Each scene shows the same named points in several views. A view is turned or mirrored, shifted and resized as a whole, has a little noise and may leave points out.
(in the rows, 128 means zero)

Scene 1
View 1
<259>: [153 159 106 113 104 147 142 130 120 106 128 132 127 116 126  99 120 115
  91 164 129 145 167 128 113 118 102 116 144 150 130 103 140 109 119 133
 142 179 124 184 139 136 140 129 142 150 123 166 162  93 125 107 125  91
 164 155  97  94 125 167 111 149 155 111]
<172>: [157 132 115 113 112 152 127 123 132 101 136 130 140 115 140 120 105 120
  92 167 150 140 168 127 153 124 123 118 155 142 137 106 108 115 140 117
 134 146 130 168 136 127 159 139 170 146 153 141 135 115 104 108 135  91
 153 132  96 131 117 151 131 141 146 118]
<28>: [134 127 106 118 169 139 123 104 137 113 142 141 153 140 134 146  90 129
 123 151 160 146 144 134 149 115 128 131 169 128 168 107 107 116 180 123
 109 117 145 121 128  79 133 147 145 130 173 112  84 146 101 117 150 109
 124  87 126 152 163 145 141 147  95 140]
<116>: [135 165 156 109 166 155 157 152 110 140 102 156 181 156  95  90 108 145
 109 166 103 132 137 158  74 119  93 101 181 169 106  92 111 116 133 129
 109 168 119 134 132  91 124 122 138 154 132 190 117 120 145  76 165 110
 143 149 135  74 165 125 114 179 103 121]
<274>: [125 123 104 119 194 146 119 103 130 110 143 154 156 167 138 149  87 127
 134 132 163 147 135 142 139 106 127 144 178 115 182 112 107 125 198 124
  98 108 147 109 136  70 136 145 147 114 169 111  62 159 110 119 153 116
 112  64 126 156 176 140 126 151  79 145]
<104>: [144 136 109 105 164 126 133 107 128 117 128 140 158 123 125 135 105 115
 111 165 136 146 141 127 138 115 116 117 148 141 162 104 117 120 142 132
 115 131 132 134 128 103 133 144 138 148 148 142 112 123 103 109 137  95
 136 107 124 134 160 143 145 147 111 133]
<32>: [146 129  90 109 166 114 125  87 129 116 146 129 154 115 132 146 110 107
 107 165 150 146 143 109 155 122 120 113 141 143 175 102 119 117 142 138
 115 124 143 136 127  92 124 150 126 150 156 125 115 129  95 112 134  88
 136  99 130 149 163 147 153 145 107 145]
<149>: [137 156 128 117 128 183 143 142 119 103 119 157 142 162 135 107  99 139
 111 142 133 137 148 154 101 110 112 135 169 132 135 112 122 132 161 119
 121 163 125 150 147 121 162 123 169 122 131 165 105 123 140 107 133 114
 147 131  95 104 142 155  91 154 134 109]
<24>: [111 187 106 124  98 199 134 176 119 100 110 157 114 190 122  76 115 179
 107 111 158 127 180 175  64 101  82 142 231 148 104 111 163 104 170 128
 143 188 134 179 151 102 126 124 150  99 141 142 160 102 187  99 151 136
 159 127 104  33 137 173  43 186 120  83]
<202>: [142 164 101 122 130 179 154 127 105  91 129 153 126 159 131  93 110 117
 113 134 128 137 142 138  82 104  94 139 139 121 142 122 148 143 141 132
 123 192 123 173 146 145 160 115 146 131  93 182 123  96 146 115 104 100
 166 138  96  92 155 180  78 149 153 107]
<233>: [128 161 102 108 113 145 127 138 126 120 126 131 139 134 120 114 117 149
 101 155 155 134 183 144 123 122 100 117 199 166 122  94 136  87 141 133
 139 155 138 171 133  92 113 143 141 139 166 125 162 108 134  98 156 108
 148 117 129  80 132 155 116 167 117 109]
<14>: [136 161 141 110 141 168 152 145 116 118 111 156 155 151 108  88 103 147
 105 154 116 131 147 156  82 117 100 118 171 155 111 103 123 124 139 126
 121 173 121 148 140 116 141 119 153 145 123 179 128 106 145  92 148 105
 155 149 112  79 152 148 104 171 128 110]
<166>: [142 152 112 107 138 135 139 123 123 121 130 135 149 123 116 111 123 130
 100 162 132 140 157 128 118 122 101 109 161 160 135  92 126 105 124 137
 128 164 131 155 133 104 120 138 130 154 140 154 145 107 127  98 139  93
 150 134 125  94 150 147 125 162 124 125]
<207>: [142 129  93 119 165 138 130  95 127  97 145 146 141 131 139 142 103 101
 118 147 153 147 135 121 145 108 123 134 135 113 177 120 122 128 162 130
 110 129 140 143 135 109 149 140 144 131 138 132  98 126 102 128 118 101
 138  96 112 152 162 163 130 137 124 136]
<208>: [121 159  96 126 139 165 134 125 123  97 132 141 127 164 134 119 107 135
 114 130 159 139 153 141 106 105 102 141 179 129 151 115 138 115 169 130
 124 160 139 159 143 104 134 132 144 117 140 134 124 119 140 114 134 117
 151 108 117  96 157 170  90 160 116 113]
<184>: [149 142 123 116 106 177 132 135 134  95 127 140 133 135 144 116  94 131
 101 154 147 137 170 148 135 115 123 136 161 133 131 113 112 123 156 114
 134 150 122 163 151 136 168 130 182 128 150 147 127 122 115 114 134 106
 150 133  87 121 115 157 113 140 148 107]
<260>: [132 156  80 122 130 144 134 109 119 103 137 139 119 131 128 114 116 116
 104 142 146 149 155 125 114 110 100 128 151 136 158 114 150 110 137 140
 132 168 139 174 133 115 131 134 130 139 129 137 147 101 131 118 117  96
 156 120 111  96 151 176 100 149 131 119]
<182>: [136 158 139 105 148 147 146 139 120 131 112 141 161 141 109 105 115 142
 102 167 119 137 152 149 101 122  98 106 174 169 118  91 117 108 132 127
 118 156 129 144 133  96 122 129 132 152 144 168 128 122 133  82 161 104
 146 143 126  84 151 132 127 170 111 122]
<216>: [142 151 152 110 152 175 152 154 113 117 109 161 172 160 114  96  96 134
 112 161 114 132 134 158  86 115 109 118 164 141 120 107 106 134 146 115
 110 157 114 130 141 115 156 117 168 143 126 192  93 125 133  90 154 109
 143 148 107 101 158 132 114 163 123 123]
View 2
<32>: [112 147 111  99 115 107 137 127 131 113  79 113 121  91  96 136  92 103
 155 125 111 200 146 102 102 110 177 115 115 150 126 173 150  96 163 153
 119 116 157 160 118 164  87 133 123 105  74  96 125 113 152 115 117 125
 158 150 158 143  94 108 155 135 135 128]
<116>: [121  80 166 163  51 184 143  85 140 146 148 210  95 103 153 138  81 188
  94 165 123 126 111 101 128  62 179 139 111 128 122 148 167 239  89 125
 120 135 116 138 134 152 195 160 167  84  61  94  97  59 166 122 134 127
 185  93 115 168 104  93 101 199 118 146]
<274>: [ 88 162 127 124 106 130 165 118 167  96  58 114 128  81  93 140  83  83
 220  81  81 209 148  94  87 114 200 140 124 164 130 149 102 127 144 132
 123 108 173 152 178 129 111 123 101 117  58 103 130  85 199 137 134 112
 170 158 122 124  92  86 135 114 131  85]
<260>: [162 136 187 183 123  99  98 130 119 115 131 139 104  81 133 112 112 114
 128 102 121 114 130 101  95 121 185  97 138 155 111 136 146 102 162 122
 159 126 129 127 131 169 106 132 140  99  92  83 100 125 128 163 118 116
 146 114 148 116 102 136 162 171 112 114]
<149>: [139 131 205 174 105 142 120 105 140 119 141 178 113  85 151 121  80 126
 167 101  98 100 104  94  97 108 191 127 138 157 117 119 115 151 121  95
 142  96 123  99 177 144 178 140 137 125  83 108  89 100 172 165 136 122
 162 110 111 119  88 113 111 168 121  99]
<208>: [150 128 185 195  96 122 119 124 133 108 134 139 102  72 136 125 124 129
 140  91 110 123 141 103  97 107 194 125 135 161 109 128 133 164 138 113
 168 140 120 144 163 152 126 124 131  92  66  83  85 104 160 175 112 117
 157 121 135 130 107 107 143 163 114 119]
<104>: [116 138 129 117 105 129 142 118 134 118  91 138 117  97 110 133  87 117
 152 131 110 180 131 103 110 105 180 116 119 139 131 162 141 123 146 143
 127 116 148 147 122 158 112 141 134 106  66 106 121  97 158 113 131 121
 161 136 141 141  92 102 144 150 136 122]
<166>: [147 110 163 149  97 127 111 113 114 122 130 155 108  96 137 120 104 141
 108 145 128 127 132 109 117 100 173 110 126 142 115 151 166 144 140 127
 147 128 119 142 120 174 122 138 156  90  76  90  93 111 135 135 114 124
 155 116 150 148 107 120 148 175 120 141]
<233>: [153 119 167 167  80 128  95 128 110 105 148 129 100  80 138 120 116 144
 123 134 103 121 158 121 116 120 161 139 137 147 115 125 165 161 120 109
 174 135  96 142 137 178 122 111 154 100  61  91  49 135 127 166  96 133
 154 132 151 160 109 106 124 172 132 160]
<207>: [117 165 153 128 127 114 134 121 138 109  79 127 124  85 114 127  82  86
 183  97 103 172 125  98  95 120 186 104 132 155 133 157 129  76 175 141
 126  98 163 135 147 147 110 132 113 116  84  99 132 108 164 134 133 118
 151 133 137 110  88 124 155 138 123 102]
<259>: [175 121 195 159 121 121  74 115  93 129 160 169 111 103 156 109  94 134
 103 140 135  75 103  99 110 115 165  89 138 140 114 137 159 107 150 112
 144 108 102 104 111 180 139 146 164 105 110  94  87 131 109 144 120 125
 138 102 150 130  86 145 147 186 123 133]
<202>: [172 126 237 204 128 120 103 108 129 126 150 191 103  93 159 110  94 115
 136  94 120  61  75  91  97 113 202  82 142 160 113 121 125 119 167 102
 143 102 129  91 158 145 159 159 135 103 114  90 124  95 153 169 140 118
 151  91 112  90  87 146 150 187  99  83]
<24>: [177 114 238 252  71 147  95 123 134  99 182 149  76  53 170 117 147 155
 137  85  89  65 157 119 109 122 185 160 157 167  90  90 137 219  94  62
 204 162  68 122 192 161 150 105 142 101  58  80  24 127 153 232  93 127
 159 117 118 144 124 110 107 189 113 128]
<216>: [119 106 174 164  81 169 141  88 147 138 134 209 107  98 151 129  76 148
 140 132 111 119  92  93 108  79 185 132 119 143 127 134 137 187 107 108
 121 106 132 114 157 139 194 159 149 107  82 102 110  63 177 137 148 118
 175  98 106 135  87 104 109 183 116 108]
<184>: [136 148 189 133 108 138  95 119 111 112 136 160 131  99 140 113  61 116
 185 127  95 103 112 101 101 126 154 124 137 150 136 131 123 103 134  97
 133  75 114  88 149 162 174 131 147 138  89 116  66 131 141 148 137 125
 144 133 123 129  70 115 100 156 149 119]
View 3
<259>: [117 120 139 131 127 172 136 149 130 144 106 136 117 126 125 129 127 129
 130 125 135  76 116 117 152 131 119 139 127 155  97 127 113 109 127 155
 149 127 111 147 126 142 150 123 102 137 144 118 111 107 121 150 141 123
 129 159 107 132 139 123 102 132 123 142]
<116>: [130 154 126 137 103 188 106 139 112 151 104  77 154 136 117 155 130 126
 142 131 120 106 138  95 119 135 100 158 139 150 122 151 109 100 123 172
 134 123 132 135 139 116 121 129 145 123 106 101 101 111 138 140 125 129
 148 142 113 115 132 136 151  98 127 135]
<172>: [110 117 133 134 130 163 123 141 142 137 123 148 128 125 143 133 121 140
 137 131 122  99 120 137 148 132 109 150 126 128 111 113 124 133 132 128
 148 116 123 161 131 120 150 130  96 151 143 112  98 107 130 157 116 126
 130 146 136 128 120 116 110 148 129 129]
<149>: [119 130 115 152 110 165 108 158 136 141 119 121 143 135 128 151 143 114
 140 128 107  97 130 113 127 133 109 125 141 138 134 124 132 129 129 167
 143 116 136 142 133 126 122 133 101 128 128 126  94  93 126 169 121 121
 145 155 119 136 130 110 127 124 134 141]
<104>: [122 120 128 131 124 155 117 125 112 142 134 122 123 121 138 150 109 141
 120 125 132 125 127 126 138 138 120 151 143 118 128 126 136 107 135 141
 131 133 132 147 135 104 150 137 127 149 127 105 104 127 133 153 110 130
 140 130 153 144 124 131 122 128 136 128]
<233>: [108 141 131 113 123 169 121 153 121 129  98 111 139 109 113 136 120 119
 127 138 143  90 121 111 133 121 104 144 111 142 118 140 121 129 133 128
 134 119 133 152 139 118 150 110 109 146 144 100  85 119 129 144 127 147
 141 147 120 135 140 115 117 115 139 110]
<202>: [125 115 121 148 117 161 121 155 133 142 115 131 122 139 126 136 145 113
 127 121 116  81 127 110 138 141 131 108 140 160 118 124 137 108 124 187
 141 133 117 129 123 145 132 133 107 124 131 142 115  94 116 167 140 109
 144 168 102 152 149 112 108 122 130 160]
<182>: [121 147 128 129 111 176 109 143 115 143 106  92 146 126 118 152 126 125
 133 133 131 104 134 104 121 130 106 147 132 138 124 142 120 111 132 153
 131 124 135 140 138 108 134 119 130 135 122 101  91 119 133 146 120 136
 148 141 123 133 135 129 137 108 134 123]
<208>: [115 132 121 130 110 158 113 154 117 137 110 112 141 125 114 146 128 108
 117 132 135  98 130 107 120 132 114 121 129 141 133 137 138 121 135 160
 124 132 133 138 139 117 138 119 115 137 128 121  88 117 122 157 127 140
 152 146 122 156 147 112 117 109 144 128]
<24>: [106 162 118 122  97 179 103 180 129 124  75  92 163 115  92 150 149  77
 134 142 133  65 130  85 108 119  96 106 109 164 125 153 131 148 135 159
 129 113 134 134 142 132 124  98  99 128 133 125  66 107 118 159 135 148
 164 175  86 145 159  94 124  90 141 119]
<207>: [119 105 119 142 127 136 116 133 122 137 144 142 115 127 148 146 115 136
 113 119 125 126 125 136 139 143 133 126 143 116 135 115 157 112 139 146
 132 137 135 144 132 105 148 141 112 153 132 121 107 123 127 165 108 126
 143 132 158 166 130 116 107 139 141 133]
<28>: [113 121 115 131 124 144 103 129 114 133 139 128 132 119 140 153 114 137
 119 128 127 140 129 136 124 138 113 138 140 103 146 122 157 128 142 126
 124 128 147 150 143  89 145 134 115 157 124 106  86 127 137 162  90 133
 151 120 168 160 123 113 129 131 152 112]
<216>: [129 140 120 153 107 177 107 142 131 155 120 102 148 143 133 154 137 130
 147 128 109 106 137 112 123 138 106 144 152 137 129 132 117 109 124 176
 147 119 131 138 131 115 117 136 126 127 113 113 106  97 133 162 116 119
 146 145 122 117 121 129 146 116 124 144]
<274>: [115 122 105 142 112 140  92 134 115 131 149 121 142 122 138 164 114 130
 115 127 119 151 139 135 110 140 118 129 148  96 160 126 170 131 149 133
 116 127 161 143 145  80 139 141 118 150 115 109  78 130 140 172  83 134
 166 114 177 166 125 104 131 125 158 113]
<14>: [126 143 127 144 111 176 114 151 125 149 109 101 143 134 122 147 137 123
 141 128 116  89 131 106 127 131 106 139 137 150 118 139 114 112 125 170
 139 120 126 138 136 129 126 121 123 127 118 114 101 102 133 153 130 127
 143 155 105 121 136 127 134 110 126 139]
<32>: [120 120 135 120 130 152 118 120 105 138 131 130 123 116 138 141 101 146
 115 126 141 127 120 130 140 133 118 159 132 116 122 127 137 107 137 124
 130 133 133 152 134 101 160 132 128 157 133  97 100 139 135 144 110 137
 140 120 158 143 129 131 116 130 138 113]
View 4
<166>: [127 133 116 122 103 124 114 110 142  95 131 128  83 138 120 124 154 142
 147 121 127 139 123 105 117  88 132  99 120 104 126 135 131 131 112 134
 147 162 128 137 115 138 107 129 118 104 154 136 128 152 120 142 125  95
 128 104 121 146 127 123 112  99 123 109]
<208>: [132 130 132 133 131 142 119 110 126 111 122 122  96 137 132 127 152 163
 132 111 110 137 111 102 127 107 148 124 125 103 118 121 118 126 122 128
 140 155 134 126 127 104 101 134 136  96 162 144 141 137 110 138 134 107
 133  68 128 147 116 111 109 100 136 114]
<182>: [107 127 112 122 105 116 107 110 149  99 138 127  84 140 113 121 161 155
 141 115 126 164 121 116 135  74 134 100 132  95 133 142 138 132 125 107
 155 150 130 150 114 128 110 123 141  94 147 145 121 155 124 142 110  97
 106 103 118 150 138 114  90  99 132 113]
<28>: [143  93 130 146 153 146 142  98 137  93 116 118 130 130  94 115 155 138
 144  93 136 129 141 119 116 113 118 144 130 123 106  97 145 136 117 127
 123 129 129 156 124 107 131 135 147  84 127  87 126 129 130 135 134 124
 130 114  61 142 119 106 119 111 148  98]
<104>: [138 118 124 128 117 125 130 113 142  94 129 125 100 136 109 121 155 128
 148 122 129 128 123 123 110 100 124 114 123 114 119 119 141 129 114 126
 143 143 131 141 120 136 117 133 124  96 138 118 118 146 123 141 130 117
 129 108 102 139 124 125 129 115 137 112]
<24>: [106 138 138 136 137 154  93 101 138 124 116 123  88 138 156 127 146 215
 120  95  85 168  99  87 161  95 170 118 138  91 127 139  97 115 123 124
 156 177 140 115 129  78  97 131 145  98 204 180 164 147  84 131 124  84
 140  36 151 168 107  90  63  74 124  99]
<202>: [146 149 124 147 112 146 114 143 132 127 135 134  96 156 117 124 175 140
 131 145  89 114  87 142 127 119 154  95 128  94 124 131 108 128 113 122
 162 134 127 109 140 120  96 130 123 101 159 173 129 154  82 159 149 124
 133  66 158 158 112 114 131 134 107 129]
<116>: [ 93 120 106 111  96 114 106 107 143 102 139 120  74 148 128 124 165 159
 131 118 112 180 116 121 137  58 149  97 129  86 133 145 140 131 138  88
 166 138 131 146 123 124  95 132 161  84 141 164 115 152 142 147 115  99
  88  85 131 139 144 119  81  94 149 121]
<149>: [125 124 121 152 128 144 113 133 146 122 125 134 112 147 108 113 171 157
 137 121  94 139 105 147 144 115 148 105 140  93 127 126 121 133 119 115
 157 125 135 132 136  97 116 129 145  93 153 157 133 152  91 150 133 120
 117  73 122 160 116  93 101 124 123 114]
<274>: [142  77 141 146 172 153 153  97 129  94 111 110 136 131  95 116 154 145
 133  85 137 135 135 123 120 116 125 165 131 121 100  80 148 132 120 114
 117 115 133 153 137  95 132 142 163  72 119  88 127 110 133 135 140 136
 124  99  53 143 113  97 126 111 165 113]
<207>: [163 108 127 147 141 142 141 119 135  97 120 126 123 139  92 111 162 118
 148 120 133 103 121 135 108 128 120 127 125 124 107  97 135 136 107 135
 131 126 129 133 125 122 127 131 120  94 130 106 124 131 107 145 145 132
 139 104  86 146 112 115 148 131 136 115]
<260>: [151 142 127 139 116 139 123 121 135 106 125 129  97 142 121 121 149 140
 145 122 114 111 106 110 111 120 137 109 121 113 118 116 113 127 106 143
 140 161 131 119 120 125 108 128 104 107 160 141 136 146  96 146 138 105
 148  87 132 152 114 126 135 114 116 112]
<233>: [119 132 122 130 116 131 104 103 148  95 118 130  92 126 131 117 147 172
 152 102 129 138 124  92 133  95 133 112 128 109 124 139 123 127 116 141
 143 178 135 140 107 112 114 126 117 107 176 135 145 153 105 130 113  82
 137  97 118 154 118 107  89  79 118  97]
<14>: [110 132 110 132 103 125 107 129 145 116 131 129  84 153 118 121 166 158
 136 129 105 155 107 133 140  85 150  93 132  89 133 148 125 131 126 106
 164 140 132 135 128 120 106 128 140  95 154 165 129 159 109 151 125 105
 109  83 144 155 130 107  93 109 131 117]
<32>: [151 107 122 131 127 128 139 103 138  82 122 121 112 132  95 117 153 115
 157 113 148 116 138 117  99 111 106 129 122 129 112 103 146 139 110 139
 124 147 129 149 113 134 123 135 114  98 124  90 113 136 136 137 132 121
 137 129  78 138 128 126 144 119 136 111]
<259>: [140 153 110 140  90 125 104 132 154 110 134 147  88 147 114 115 160 136
 158 140 112 115 105 129 123 107 132  81 127 100 127 151 117 134 108 144
 160 168 126 125 112 136 108 116 102 118 170 155 132 169  87 151 124  97
 135  96 145 153 120 115 120 114  99 112]
<184>: [136 127 106 160 128 139 105 134 166 111 112 148 123 146  87  99 170 150
 151 122 108 125 106 147 146 123 129 103 144 108 129 137 121 140 112 138
 153 132 134 143 117 104 132 119 127 112 156 142 138 164  77 146 126 108
 131  98  95 165 106  88 105 126 103 101]
<172>: [143 128 113 156 114 130 113 128 171 102 115 151 116 141  87 101 162 135
 160 126 125 119 127 138 132 119 114  97 135 116 126 140 131 145 108 147
 146 143 131 149 105 122 128 117 116 111 151 125 132 163  91 141 118 105
 134 121  92 161 116  97 110 120 104  98]

In a view up to two points have been moved. Name them for each view, in the order of its rows, or write none.
view 1 => <24>, <208>
view 2 => <116>, <274>
view 3 => <182>, <32>
view 4 => <104>
